Points on a hilly landscape, in no order, each with its height.
From any point a ball rolls to the lowest of the 2 points nearest to it. It stops when none of these is lower. Distance is the straight distance between rows; heights are no part of it.
k588 h=25.3: 19,8,-31,9,-7,-7,-4,30,11,-3,8,37,2,12,-17,1,27,-11,-13,4
k59 h=30.5: 8,21,10,2,-7,11,-1,10,24,13,-47,7,-3,18,13,-49,35,-33,-20,-17
k350 h=55.7: -17,-12,12,-16,9,-23,3,-14,8,-14,2,1,-28,18,16,-4,3,-13,-5,-22
k86 h=78.1: 4,0,9,-32,-14,21,19,-7,-25,-9,-11,-22,13,-27,6,-1,0,20,5,4
k601 h=30.8: -3,8,13,4,-8,35,-23,-10,-19,-3,-3,-37,8,11,24,20,-30,-8,-5,26
k967 h=22.7: -20,17,21,-19,-12,-14,30,4,-8,-9,-12,20,6,15,-8,-27,8,-10,7,-11
k356 h=36.7: 12,13,-7,10,14,-34,5,23,30,-4,-8,6,-14,10,12,-14,13,-15,6,-8
k253 h=18.4: 28,-30,-8,37,-30,-14,23,24,-14,1,32,12,4,-19,-3,16,4,12,10,-21
k136 h=30.7: 3,14,-1,20,8,-30,19,23,19,-2,-5,-12,-9,-10,-9,-17,2,-10,34,2
k450 h=56.5: 0,0,-2,-14,18,20,-2,0,21,24,-23,12,5,14,-6,-18,29,-27,-18,-8
k171 h=82.8: -13,-3,6,-27,-12,9,18,0,10,-7,-35,-17,2,-28,5,-11,-10,-1,11,-13
k853 h=74.2: 2,-1,15,5,-6,5,-2,-12,-12,-36,1,-28,-9,-30,6,13,-9,13,15,3
k381 h=33.4: -1,-4,-11,23,5,-9,-19,-4,16,-6,12,-2,-16,5,-5,-1,-15,-3,22,12
k324 h=9.0: 4,-10,-1,7,-3,-22,12,0,-21,5,44,-5,4,-14,1,-5,5,14,28,13
k150 h=27.1: 0,0,1,15,3,30,-27,-18,0,3,-1,-13,-2,1,15,22,-36,-5,-6,15
k977 h=50.7: -22,7,23,-41,-21,12,-11,-12,-15,-12,-12,-10,-15,23,2,-15,-11,-12,1,-14
k5 h=50.5: 2,-23,-7,4,-4,-19,11,-3,-15,16,31,5,12,-28,-6,20,-2,34,-14,3
k348 h=49.8: -7,-23,-10,4,12,-17,15,-13,7,14,19,-6,6,-29,-4,10,-8,17,-10,-4
k185 h=43.4: 14,10,-20,-10,4,27,5,9,3,-17,-24,1,2,-3,19,4,-22,-8,11,14
k48 h=19.7: 9,-17,-10,13,23,-12,-27,-12,10,10,11,16,-22,25,-3,-5,12,-18,-6,2
k416 h=16.2: 34,-30,0,31,-25,-4,12,14,-15,-8,31,2,0,-41,2,9,-6,24,11,-8
k750 h=7.0: 21,-3,0,25,-31,11,-23,9,-37,7,33,2,7,-17,-11,6,-7,37,16,15
k482 h=45.5: 16,2,-31,0,2,15,14,16,12,-6,-15,-3,7,-20,3,0,-14,-2,20,12
k863 h=45.2: -18,-4,13,-12,7,14,-24,-32,-11,28,9,-31,5,6,6,7,-13,19,-6,12
k582 h=4.6: 8,-6,-10,16,-18,17,-21,2,-21,21,23,1,11,-13,-23,8,-15,26,18,28
k996 h=26.2: 3,-3,15,25,-16,1,-22,0,-23,2,21,-1,-2,-21,-29,29,-13,41,-1,2
k986 h=27.8: 18,-7,-20,-8,17,6,-4,5,17,-4,-9,30,-11,4,-7,10,8,-9,-27,-10
k521 h=37.8: 13,0,-23,16,16,25,-6,12,33,8,-19,3,-1,3,-6,4,-5,-31,0,4
k6 h=75.9: 11,2,19,-8,-12,15,3,-9,-34,-18,6,-32,7,-29,2,1,-3,24,10,14
k589 h=12.2: -5,-1,-11,3,14,-30,19,14,21,20,12,-2,0,1,-3,-14,10,-10,8,-1
k944 h=31.6: 12,11,-15,-11,8,9,20,11,-9,-17,-13,28,0,-7,-10,18,8,16,-20,1
k713 h=69.2: -7,-11,-3,-25,15,-9,14,-14,2,-16,-7,2,-9,-8,26,8,-1,8,-27,-12
k736 h=49.6: -14,-7,16,-31,-5,5,-6,-16,-7,7,-7,-10,-22,30,8,-23,-6,-21,14,-11
k398 h=35.0: -7,-8,4,8,-1,-3,-18,-17,-9,12,24,-1,-2,-11,-10,15,-5,24,-6,10
k558 h=42.6: -8,5,5,-12,7,30,-21,-15,-20,24,6,-27,5,25,9,10,-18,15,-11,15
k715 h=22.3: 4,12,-17,-22,7,36,3,-3,-20,16,5,-9,13,6,13,2,-14,4,4,33
k321 h=45.4: -19,-12,18,-23,8,-12,5,-25,-10,1,17,-20,-10,1,8,5,-1,13,-6,-5
k813 h=25.1: -8,32,23,9,-7,-15,25,11,15,-9,-31,28,-2,17,4,-38,24,-22,-32,-16
k225 h=58.3: -13,15,23,-27,-17,16,-26,-22,-20,-9,-13,-56,10,12,17,11,-17,3,-21,2
k974 h=41.6: 7,-17,-34,13,3,-22,-2,9,23,-2,8,10,-9,-9,5,12,-4,2,-17,-7
k557 h=57.2: -13,-7,14,-23,-2,-28,16,-4,15,-11,-21,0,-13,10,19,-17,-4,-11,-5,-27
k631 h=69.8: 2,-11,13,8,2,-24,45,15,-10,-14,7,0,0,-21,6,13,7,2,10,-26
k479 h=38.9: 10,5,-8,2,-4,20,-12,-8,-18,-18,8,-17,11,-14,16,6,-20,8,12,19
k779 h=64.5: 4,-2,-9,-24,-2,-3,-2,-11,-6,-32,-8,-22,8,-9,37,4,-6,5,-7,5
k874 h=42.2: -9,-5,10,11,4,5,-3,-16,-1,-1,9,-27,-1,-20,-8,-7,-13,7,32,13
k827 h=39.2: 10,-6,-24,20,5,-37,21,24,16,-6,16,19,-5,1,8,20,11,-5,-14,-21
k161 h=36.1: 5,-5,-14,22,12,22,-8,6,33,10,-15,-12,-1,8,6,-1,-23,-32,23,11
k979 h=45.1: -2,-4,2,-26,-8,17,-5,-3,8,-13,-38,0,-12,24,24,-24,-17,-31,7,-22
k295 h=52.4: 1,-4,14,9,-9,25,-25,-18,-18,14,2,-41,33,-15,14,13,-24,22,-12,22
k619 h=61.6: -2,0,-8,-26,-6,-7,25,2,-7,-20,-15,-11,3,-22,31,-11,-1,10,9,0
k512 h=22.5: 7,2,-22,14,-21,-14,17,32,4,2,24,34,9,7,-26,18,31,-4,-3,-2
k165 h=35.9: 4,-13,-18,11,-6,-18,-3,1,-4,-11,28,-2,4,-19,23,2,-13,17,9,6
k102 h=54.5: -5,-9,19,-17,14,-11,-2,-14,-2,-9,-15,20,-30,32,5,-7,11,-18,-16,-22
k81 h=53.9: 10,-5,-3,-21,22,29,-11,-11,1,25,-20,12,2,26,-8,-5,6,-20,-11,-2
k712 h=34.7: -2,-3,-23,24,6,13,-21,0,19,5,3,2,0,5,-6,-3,-22,-18,28,20
k110 h=69.4: -3,22,7,2,5,17,-6,9,12,-3,-17,30,0,17,-12,-16,42,-18,-25,-8
k860 h=39.0: -11,-13,10,12,0,7,-16,-24,2,-10,2,-39,11,-35,16,0,-19,14,18,7
k926 h=38.4: 2,-12,-12,7,5,-22,-18,-21,1,-12,23,-12,6,-3,31,-2,-7,16,0,10
k535 h=11.7: -13,-3,10,-6,10,-21,5,-13,-18,1,35,-10,-4,6,3,-7,1,10,23,13
k340 h=28.6: -4,8,-2,21,-5,13,-45,-12,-16,14,17,-12,16,0,7,8,-24,34,-15,18
k434 h=25.5: -1,1,-16,-29,10,20,13,-7,-4,20,-3,-4,13,-2,10,-10,-8,-4,13,20
k302 h=48.0: -2,-20,-18,12,-10,-22,18,7,-1,28,33,21,7,-13,-19,22,5,12,-15,-5
k933 h=11.5: -30,0,26,-10,-5,-13,19,-1,4,-2,-7,-9,-8,-1,-27,-11,7,-14,22,-14
k387 h=38.8: 7,-12,-19,28,-8,-15,3,16,30,13,0,0,3,-33,-22,12,-1,2,2,-5
k975 h=18.8: 11,13,-14,-21,12,30,1,6,-21,21,-1,5,8,5,-15,10,-1,17,-1,20
k167 h=14.1: 32,-14,28,28,-21,-7,4,8,-37,-7,45,-18,9,-23,9,-3,2,33,10,3
k279 h=62.1: -5,4,-8,2,11,-7,3,19,22,29,15,13,13,-1,-16,-7,43,-12,-23,-10
k683 h=49.7: -3,6,7,14,-5,-10,17,20,-17,-3,20,33,4,0,-32,32,25,-1,-12,-16
k362 h=25.2: -1,12,-9,28,-13,-17,17,38,6,9,24,10,13,1,-23,5,33,-13,15,-5
k665 h=26.8: 5,9,-17,29,-3,-27,12,33,15,13,24,4,0,-1,-19,-11,17,-17,29,4
k517 h=26.1: -20,3,18,-39,-23,-13,35,3,-14,-9,-11,8,6,-3,10,-28,-3,2,-1,-21
k341 h=56.2: 12,-3,8,6,-9,17,-17,-12,-23,6,2,-35,22,-33,3,18,-12,40,-13,10
k128 h=34.1: -2,3,4,-31,5,4,9,-7,-5,-2,-22,25,-4,16,0,-18,8,-8,-7,-11
k331 h=15.6: 4,15,-1,-12,3,16,-2,0,-26,-3,6,-1,-5,1,-11,14,-6,21,7,14
k626 h=11.6: 9,-1,-14,17,-24,-5,-39,-8,-18,6,32,1,32,-13,19,-3,-13,38,-4,18
k178 h=59.8: 13,-16,0,18,-13,-5,-22,-14,-15,-1,16,-20,31,-40,16,9,-11,39,-12,5
k323 h=55.9: -4,-4,9,-13,16,-24,2,-10,-10,6,28,13,-14,28,0,1,13,-5,-3,-4
k319 h=48.1: -16,10,21,-12,0,2,-28,-21,-21,12,11,-47,4,15,2,5,-1,35,-17,14
k24 h=20.4: -16,5,16,-15,-1,-27,28,3,-8,-9,-2,4,-11,18,9,-26,10,-17,22,-10
k283 h=34.8: -8,-11,-6,-24,10,-18,28,-5,8,11,-2,2,6,-6,11,-14,6,3,-1,-2
k83 h=36.3: 2,17,5,-31,9,12,0,-7,-16,-10,-2,17,-9,33,8,-8,2,-1,2,7
k672 h=49.5: -3,-8,8,-28,-6,19,-24,-20,-6,-5,-11,-30,-1,18,45,2,-19,-24,-10,2
k635 h=49.4: 11,12,11,14,-9,13,-32,-11,-19,1,1,-43,53,-17,21,6,-20,19,-6,29
k238 h=31.8: 3,-8,-22,11,10,5,-10,-13,10,-15,-2,-13,-2,-16,20,14,-25,3,-3,5
k60 h=22.4: -9,8,22,-11,-18,-9,3,0,16,8,-35,11,1,23,-5,-52,15,-25,-15,-28
k574 h=51.6: -12,11,24,-2,9,-16,21,6,-14,-11,1,32,-2,13,-20,23,18,-1,-18,-21
k509 h=14.3: -21,-3,25,6,1,-18,8,-8,-17,-6,33,0,-13,11,-14,11,3,6,20,3
k811 h=12.1: 9,-3,-6,0,-5,4,2,11,-22,6,11,6,5,-19,-26,12,3,19,10,9
k983 h=36.2: 17,17,2,24,-25,9,-43,2,-36,5,20,-23,36,-1,2,2,-13,44,2,22
k534 h=32.9: -3,14,6,6,8,-12,27,21,13,-18,-14,31,2,-2,-10,10,21,-10,-27,-18
k851 h=28.5: -4,10,-1,-9,6,-15,15,9,23,-2,-20,-5,-4,1,-1,-24,2,-18,26,-4
k284 h=35.4: -13,-11,-4,5,11,-14,0,-10,28,9,-3,-26,-13,-3,5,-10,-18,-9,19,-1
k226 h=47.8: 6,-6,-3,17,-20,-2,12,22,-11,2,19,26,0,-12,-39,38,11,11,-10,-6
k262 h=53.7: 8,5,13,-4,1,2,36,16,-14,-4,-8,15,14,-24,-21,-6,20,3,14,0
k708 h=86.5: -2,20,6,-8,1,11,13,11,30,-4,-44,6,0,1,-9,-25,10,-23,-2,-4
k674 h=24.7: -4,-6,-10,23,-11,14,-57,-21,0,19,8,4,12,4,14,19,-34,26,-20,6
k702 h=17.4: 8,-9,-34,19,-15,12,-27,-3,3,4,10,19,5,-8,4,14,-26,11,-5,11
k119 h=12.9: 33,-13,6,24,-25,5,-8,10,-23,-25,20,-9,3,-36,4,13,-12,31,0,4
k104 h=56.0: 8,7,-11,-5,16,34,-19,-5,0,20,-1,12,1,21,-17,5,1,-20,3,14
k717 h=23.1: 0,1,4,1,13,22,-15,-11,12,-9,-14,-3,-17,27,-6,-4,-8,-27,16,1
k963 h=37.9: 11,6,-4,-22,14,14,-18,-14,-19,8,7,2,-10,32,15,-4,-2,5,-4,14
k442 h=20.7: -2,10,2,-3,7,3,9,11,-3,-38,-11,19,-11,-1,-13,16,3,-4,8,-2
k23 h=84.8: -10,7,-6,-22,1,12,24,5,16,2,-41,1,9,-15,-4,-14,2,-15,-1,-9
k603 h=29.3: -10,3,15,-4,5,-18,37,6,9,-19,-20,13,-2,-8,-10,5,8,-4,-13,-23
k865 h=31.7: 2,-10,3,-43,4,8,6,-12,-6,18,-20,14,-8,31,17,-27,4,-12,-8,-10
k747 h=40.6: 10,-6,-16,44,-13,-35,10,34,26,9,6,-1,-5,-26,-19,11,2,2,15,-7
k518 h=46.9: -11,-3,6,-20,2,36,-3,-10,-4,16,-13,-16,1,16,-3,2,-17,-16,17,10
k768 h=67.4: -8,20,15,15,9,2,5,19,28,15,-11,19,3,8,1,-21,51,-13,-31,-15
k56 h=38.5: -14,-7,9,-6,12,11,-10,-23,-10,1,1,-14,-9,-14,-12,24,-9,24,-16,2
k678 h=8.9: 25,-5,7,27,-33,-11,-27,6,-29,8,37,-2,24,-15,7,-6,-1,45,6,14
k684 h=52.7: 5,-20,-21,27,-41,-14,-6,11,10,22,21,23,8,-5,-36,11,7,9,5,11
k988 h=41.1: 3,5,-1,4,-2,-23,-29,-13,-21,-14,31,-11,4,1,25,13,-6,24,-18,16
k267 h=32.2: -3,-6,-8,31,0,-26,1,8,12,-4,13,-3,-13,-8,-8,-9,-8,-3,35,5
k567 h=18.9: 4,-15,-10,28,-15,-18,-7,8,-3,-19,28,11,-13,-9,-9,18,-7,11,17,1
k894 h=33.3: 1,-6,-11,20,9,-10,-9,8,35,12,10,6,-12,0,-21,3,15,-13,-8,-7
k765 h=51.1: 10,8,1,-12,1,26,27,17,-15,-17,-15,13,9,-24,-20,1,7,7,17,8
k731 h=11.9: -17,13,15,4,9,-16,32,15,4,10,10,20,10,8,-18,-1,32,-17,-3,-15
k186 h=28.9: 9,-17,-27,20,10,7,-23,-11,30,2,-1,3,-4,-3,14,7,-26,-9,-9,3
k618 h=21.1: -2,-11,-6,33,-14,3,-26,-4,4,-15,14,6,-6,-20,-18,18,-24,14,12,7
k375 h=6.9: -23,6,28,-3,6,-9,26,1,-2,13,8,2,6,4,-32,-2,22,-6,6,-5
k833 h=17.3: -3,-20,-7,23,3,-21,-25,-14,13,11,32,23,-13,16,-8,3,-7,-2,-7,-2
k856 h=31.9: -5,9,7,8,4,4,-26,-9,-28,11,18,-14,-3,2,-4,12,-8,43,-12,9
k14 h=40.5: -15,22,21,-2,2,-28,25,19,29,13,-22,0,4,3,-1,-26,28,-22,-8,-16
k47 h=53.0: 2,5,-20,3,3,-2,-1,10,1,15,26,21,2,12,-24,1,18,0,7,12
k464 h=16.6: -16,27,21,8,3,-9,27,11,2,5,-3,34,17,17,-10,-13,42,-14,-27,-11
k134 h=26.7: 14,-24,-22,16,16,20,-25,-16,12,15,-6,4,-6,15,26,13,-19,-16,-11,-1
k301 h=59.0: -5,7,-5,-29,-9,-14,22,1,11,-23,-24,2,-6,-3,28,-24,-7,-7,4,-17
k840 h=49.2: -7,-9,1,-10,14,40,3,-5,17,30,-22,-7,3,10,-3,-1,-14,-31,3,10
k52 h=33.2: -16,-13,5,8,24,-23,1,-7,27,9,-1,-15,-18,3,-10,-6,6,-17,8,-12
k366 h=68.2: 6,-7,8,26,-1,-21,43,32,1,-5,0,5,4,-27,-13,10,16,-2,10,-23
k939 h=25.0: 2,-4,6,3,14,20,-12,-5,27,8,-30,-3,-13,24,-6,-13,3,-41,5,-5
k767 h=43.7: 5,-4,-2,-21,2,24,-4,5,3,4,-52,12,-7,30,24,-24,-3,-36,-8,-18
k272 h=14.6: -9,1,-3,-1,4,-1,-22,-22,-16,15,29,-11,0,17,1,-6,-12,12,17,21
k459 h=31.4: 10,0,-4,7,17,-4,2,8,27,-7,-24,25,-12,13,2,-2,25,-17,-29,-20
k757 h=38.6: 13,-5,-10,-3,23,-22,2,2,21,-12,-10,5,-18,11,25,-7,0,-10,-3,-14
k614 h=43.8: 10,-2,-7,16,-20,-9,-26,0,-22,-14,30,6,-1,-9,6,25,-6,36,-11,15
k947 h=45.8: 4,-25,-23,27,-10,-33,10,13,11,26,27,9,11,-20,-11,2,2,13,0,5
k169 h=36.0: 0,-1,-12,31,0,-21,3,24,36,2,0,7,-7,-17,-24,17,21,-9,-15,-16
k883 h=58.4: -5,14,-1,6,6,5,-16,0,-10,1,20,8,-17,25,-15,-5,-4,-7,27,20
k246 h=25.6: -21,17,26,-1,-14,-23,47,10,-3,-12,-18,18,8,-1,-8,-13,13,-7,-4,-20
k605 h=18.2: -12,6,10,-6,12,-35,36,1,-2,1,15,15,-5,22,16,-11,14,-12,5,-14
k423 h=53.1: -10,9,26,-8,13,-4,7,0,1,-15,-8,31,-14,22,-14,4,18,-9,-20,-17
k508 h=23.3: -4,-5,0,31,-17,13,-44,-8,-6,6,11,6,-2,-14,-25,23,-23,26,1,7
k701 h=56.1: -12,9,24,-39,-11,10,-19,-23,-18,-17,-12,-35,-12,17,20,12,-11,5,-24,-10
k861 h=22.8: 8,8,-18,6,5,11,-9,5,8,-31,-14,19,-12,-5,-1,13,-10,-6,3,-3
k581 h=30.3: -8,-10,-4,8,22,5,-14,-6,31,15,-3,-3,-5,4,-15,-1,3,-17,1,-5
k122 h=19.6: -21,8,16,-26,-15,1,10,-3,14,-4,-37,10,-4,11,-10,-28,-5,-20,-13,-33
k42 h=54.6: 1,2,-3,-1,10,-19,11,9,-3,8,30,30,-2,25,-13,1,24,-11,-7,-1
k909 h=54.7: -14,2,8,-17,1,20,21,1,8,15,-20,-8,10,-17,-31,-8,5,-4,17,4
k577 h=23.6: -6,13,11,-14,-7,8,11,2,-6,-23,-20,-4,-10,-7,-9,-2,-5,-2,25,-3
k904 h=51.5: 3,1,-28,23,-16,5,-10,9,16,22,13,19,9,-3,-35,1,10,-5,8,20
k359 h=9.1: 4,-11,-20,10,16,-26,0,2,26,28,15,-1,-8,4,5,-20,-4,-4,12,7
k578 h=64.4: 12,-12,-13,-8,4,-6,37,13,-2,-13,-6,0,7,-35,10,-4,2,12,11,-2
k907 h=30.1: -19,-2,15,-38,-1,-6,32,-9,-9,-2,-12,4,6,-9,-2,-11,3,6,-5,-13
k669 h=87.9: -2,30,11,0,-6,9,18,15,11,-17,-33,24,3,2,-17,-19,15,-15,-6,2
k553 h=36.5: 10,13,-12,22,1,-28,33,35,13,-6,-2,28,11,-1,3,9,22,-18,-17,-21
k376 h=42.5: 13,6,-16,-3,-5,22,-16,-9,-17,-4,3,-23,24,-5,30,15,-24,15,-16,26
k121 h=59.2: -2,1,-5,-18,21,0,11,1,17,21,-2,17,4,9,-14,-6,25,-10,-19,-2
k75 h=54.1: -16,12,30,-32,-11,3,-5,-12,-23,-18,-9,-27,-18,9,-2,10,-6,19,-7,-12
k393 h=18.3: 7,20,-2,-2,3,1,-3,11,-21,-23,8,19,-12,9,-12,20,2,14,-2,10
k138 h=26.3: -18,7,4,-18,-9,4,12,1,16,-6,-26,-9,-8,4,-3,-19,-15,-18,31,-3
k21 h=44.4: -11,-15,11,-18,7,14,-14,-24,11,-3,-22,-18,-21,10,8,3,-18,-20,-6,-13
k591 h=33.6: 5,-3,-21,12,4,-18,14,7,2,-8,13,-4,-5,-13,12,-11,-8,2,28,10
k402 h=45.3: -9,7,9,-16,-4,25,-10,-14,-14,-1,4,-31,2,15,5,-2,-18,-8,27,21
k740 h=50.6: -11,-7,16,-31,4,25,-21,-20,-18,13,-11,-16,-16,37,21,-8,-13,-18,2,-9
k472 h=35.1: 3,-18,-14,15,-3,7,-12,-7,1,-3,-3,-14,13,-38,15,4,-25,17,9,10
k303 h=43.2: 16,8,2,-3,-9,-22,-16,-10,-22,-27,21,-24,12,1,27,2,2,20,-5,27
k958 h=26.6: -4,17,20,-16,-1,30,-15,-9,-12,-23,-24,-2,-21,24,-7,10,-15,-11,9,2
k721 h=72.7: -3,0,32,9,-11,-1,8,-8,-29,-31,15,-17,-9,-19,-3,20,2,16,6,-5
k98 h=35.7: -13,-6,13,-5,19,-25,12,-2,25,17,-9,-1,-13,20,-2,-20,24,-21,-5,-23
k782 h=47.9: -17,0,10,-32,5,-8,3,-17,-5,6,2,-18,-9,9,4,-11,-3,-2,12,-2
k310 h=45.0: 14,7,3,-3,-13,-6,-13,-14,-25,-29,8,-46,24,-10,25,-4,-5,11,6,25
k491 h=42.7: -4,-12,-14,-4,19,11,-11,-18,2,23,11,1,5,6,3,3,-14,5,-4,13
k145 h=43.1: 18,14,-23,-15,11,23,11,17,14,-8,-28,20,4,7,9,-5,-5,-20,-1,8
k85 h=45.7: 4,-9,-9,15,-23,-11,-9,7,-20,-4,28,19,-7,-6,-18,39,2,31,-12,3
k198 h=46.3: -2,-16,-15,-3,19,-7,1,-7,15,20,9,8,5,-13,-16,12,-2,4,-15,1
k417 h=28.2: 5,12,12,0,6,-6,10,6,15,4,-35,22,1,24,13,-43,42,-23,-31,-20
k831 h=46.4: -6,11,-2,9,8,0,19,17,28,0,-19,11,4,-13,-25,-2,20,-11,-5,-3
k289 h=27.4: 0,1,-2,17,23,9,-14,2,46,16,-22,-13,-13,5,-14,-10,16,-32,1,-8
k214 h=21.5: 0,-3,0,6,20,-4,-21,-10,9,-13,4,8,-27,27,-2,5,0,-13,5,-6
k54 h=47.2: 9,7,-6,-20,4,28,-18,-12,-19,5,-7,-27,10,11,32,28,-22,9,-34,13
k152 h=24.6: -3,0,13,-24,-12,20,3,-4,6,21,-36,12,3,25,-4,-44,13,-32,-12,-20
k184 h=51.4: 6,2,3,-8,3,21,-32,-26,-7,-18,-5,-26,-7,23,44,13,-14,-6,-17,3
k451 h=24.9: 9,-5,-21,7,10,8,-11,6,6,-12,-1,18,-20,1,-13,23,-5,-1,-15,1
k411 h=15.5: -4,2,-3,13,13,-38,33,17,1,6,12,7,3,7,7,-5,11,-10,14,-11
k154 h=16.7: -13,-7,7,29,-3,-25,5,-1,-13,-12,33,6,-9,3,-4,18,3,2,16,-8
k190 h=52.1: -23,14,28,-35,-18,3,6,-10,-14,-14,-20,-1,-13,7,-11,-8,-5,5,1,-19
k454 h=66.6: 21,-17,-8,20,0,-8,30,22,2,-3,6,7,3,-37,-9,8,5,11,9,-11
k951 h=64.8: -3,18,-5,18,6,1,5,27,36,14,2,14,10,-11,-7,3,47,-10,-30,-13
k611 h=51.9: -8,5,-4,-4,8,31,7,7,17,20,-18,-7,11,-5,-23,0,3,-22,17,10
k817 h=9.4: 30,7,8,20,-22,11,-23,2,-37,-20,21,-18,13,-18,1,2,-4,32,12,21
k427 h=24.8: -10,17,16,-13,3,19,-4,-8,3,-7,-20,13,-19,23,-16,-9,0,-24,17,4
k197 h=41.9: -9,-11,16,-6,0,-23,7,-16,-17,-8,29,-23,2,-14,13,9,4,23,-10,1
k565 h=56.6: -10,-4,20,-13,1,8,35,4,-10,7,-10,2,7,-33,-26,-1,12,14,8,-8
k925 h=20.5: 1,-15,-12,20,2,-1,-46,-21,11,15,15,14,-8,12,1,16,-22,13,-12,0
k155 h=57.4: 5,11,-6,6,8,25,-27,-2,-12,16,12,8,-7,28,-11,10,-13,4,13,23
k424 h=71.4: -2,-2,22,7,0,-12,22,9,-20,-30,4,1,-11,-17,0,20,4,11,10,-15
k889 h=38.1: -6,11,20,3,7,-22,4,10,38,24,-24,-5,-4,14,1,-36,39,-27,-13,-23
k781 h=23.8: 7,-14,-1,13,17,16,-45,-21,-4,6,5,-3,-11,15,13,21,-26,-5,-15,0
k394 h=41.2: 4,7,-14,0,-4,28,-2,1,-5,-14,-8,-21,6,4,29,8,-29,-11,12,21
k484 h=48.4: 21,-7,0,4,-4,23,12,9,-11,-24,-12,-5,2,-33,-11,5,-8,8,21,6
k99 h=29.0: -5,2,-9,-44,3,12,14,-12,-5,14,-15,-3,4,18,26,-24,-5,-7,3,1
k7 h=49.3: 1,10,-17,13,1,16,3,23,25,7,-5,12,10,-14,-31,1,20,-11,5,12
k168 h=28.1: 15,4,-27,-10,1,-8,9,23,-5,-2,10,35,4,3,-12,12,13,5,-20,2
k313 h=89.5: -3,18,15,-17,-14,5,32,9,-8,-19,-37,23,7,-9,-9,-14,4,5,-1,-5
k265 h=44.0: -1,-21,-28,21,-7,-23,-13,-1,20,12,19,8,5,-19,-2,4,-15,13,-4,2
k306 h=34.5: 23,2,-13,11,17,-22,-7,27,33,6,-10,14,-10,19,8,-11,29,-26,-15,-18
k420 h=43.0: -8,23,21,14,1,-20,30,27,21,0,-20,2,4,-12,-13,-16,27,-15,4,-8
k654 h=15.4: -27,8,30,-20,-3,-4,18,-3,18,-3,-30,2,-9,-4,-26,-12,5,-15,0,-19
k409 h=20.3: 24,-11,-19,32,-33,-21,24,30,-4,2,21,24,10,-9,-19,16,19,-1,16,-5
k795 h=39.9: 7,-9,-7,-10,11,24,-21,-15,-11,16,5,-11,2,22,27,5,-17,-1,-4,16
k903 h=38.7: -9,-14,-2,-6,9,-31,26,-3,-1,0,14,-15,-1,-11,28,-7,0,9,7,-5
k481 h=80.5: -6,-4,3,-27,4,27,17,-6,-8,-2,-20,-14,5,-22,-1,8,-15,3,8,1
k914 h=35.3: 6,-4,-13,-11,8,12,15,1,-7,-17,-11,5,0,-28,-3,25,-6,17,-16,-3
k34 h=52.0: 6,-4,14,-20,10,25,-17,-17,-10,13,-21,8,-18,38,3,-1,-2,-19,-4,-11
k607 h=21.4: -13,31,21,15,-13,-17,46,15,7,-2,-25,29,19,4,-3,-22,26,-18,-28,-18
k419 h=14.4: 13,-4,-28,15,-27,3,-39,-3,-6,1,16,13,21,-9,21,5,-24,25,-1,17
k616 h=66.8: 8,-8,-11,-29,10,8,-7,-19,-1,-14,-12,-6,-7,10,39,3,-10,1,-19,0
k429 h=38.3: -18,-17,13,18,1,-19,-12,-19,-6,0,25,-19,3,-18,5,5,-8,24,5,4
k103 h=8.0: 2,-11,-17,11,-4,14,-4,-4,1,13,11,-3,9,-19,-25,1,-12,11,23,20
k377 h=15.0: -1,-8,-13,7,9,-12,-29,-12,-2,22,33,14,-7,21,-6,-8,-7,0,7,16
k249 h=47.0: -14,-6,-1,-45,-14,18,-8,-11,0,-10,-20,-19,-3,15,35,-15,-18,-24,-1,-16
k82 h=40.3: 8,-14,-9,-11,24,1,-3,-11,11,1,-16,-1,-21,18,19,-11,-3,-17,-1,-11
k643 h=42.1: -16,-7,10,-18,7,17,-13,-27,0,-5,-13,-20,-17,0,7,23,-23,3,-16,-7
k215 h=42.0: 10,-2,-8,-10,13,-1,3,5,22,3,-42,6,-13,20,24,-26,8,-26,-1,-17
k620 h=43.9: -10,7,13,-1,-9,9,-2,-10,-14,-16,11,-25,-10,-2,-3,-9,-12,-1,40,16
k278 h=34.4: 8,11,-5,5,-13,8,-22,0,-34,5,23,-22,15,-1,0,12,-1,46,-6,26
k11 h=40.4: 18,19,-18,7,18,19,-3,18,27,1,-26,12,4,12,-2,-10,14,-26,0,3
k772 h=11.8: 19,-11,5,21,-14,-17,4,1,-31,-15,39,-14,16,-18,17,-7,2,24,17,15
k791 h=46.8: 14,17,9,4,-9,5,-30,-19,-29,-12,0,-54,34,4,17,0,-12,15,-6,29

Where does a ball stop that starts at each point below?
k249 -> k331
k947 -> k359
k7 -> k717
k21 -> k331
k348 -> k331
k301 -> k267
k341 -> k267
k558 -> k331
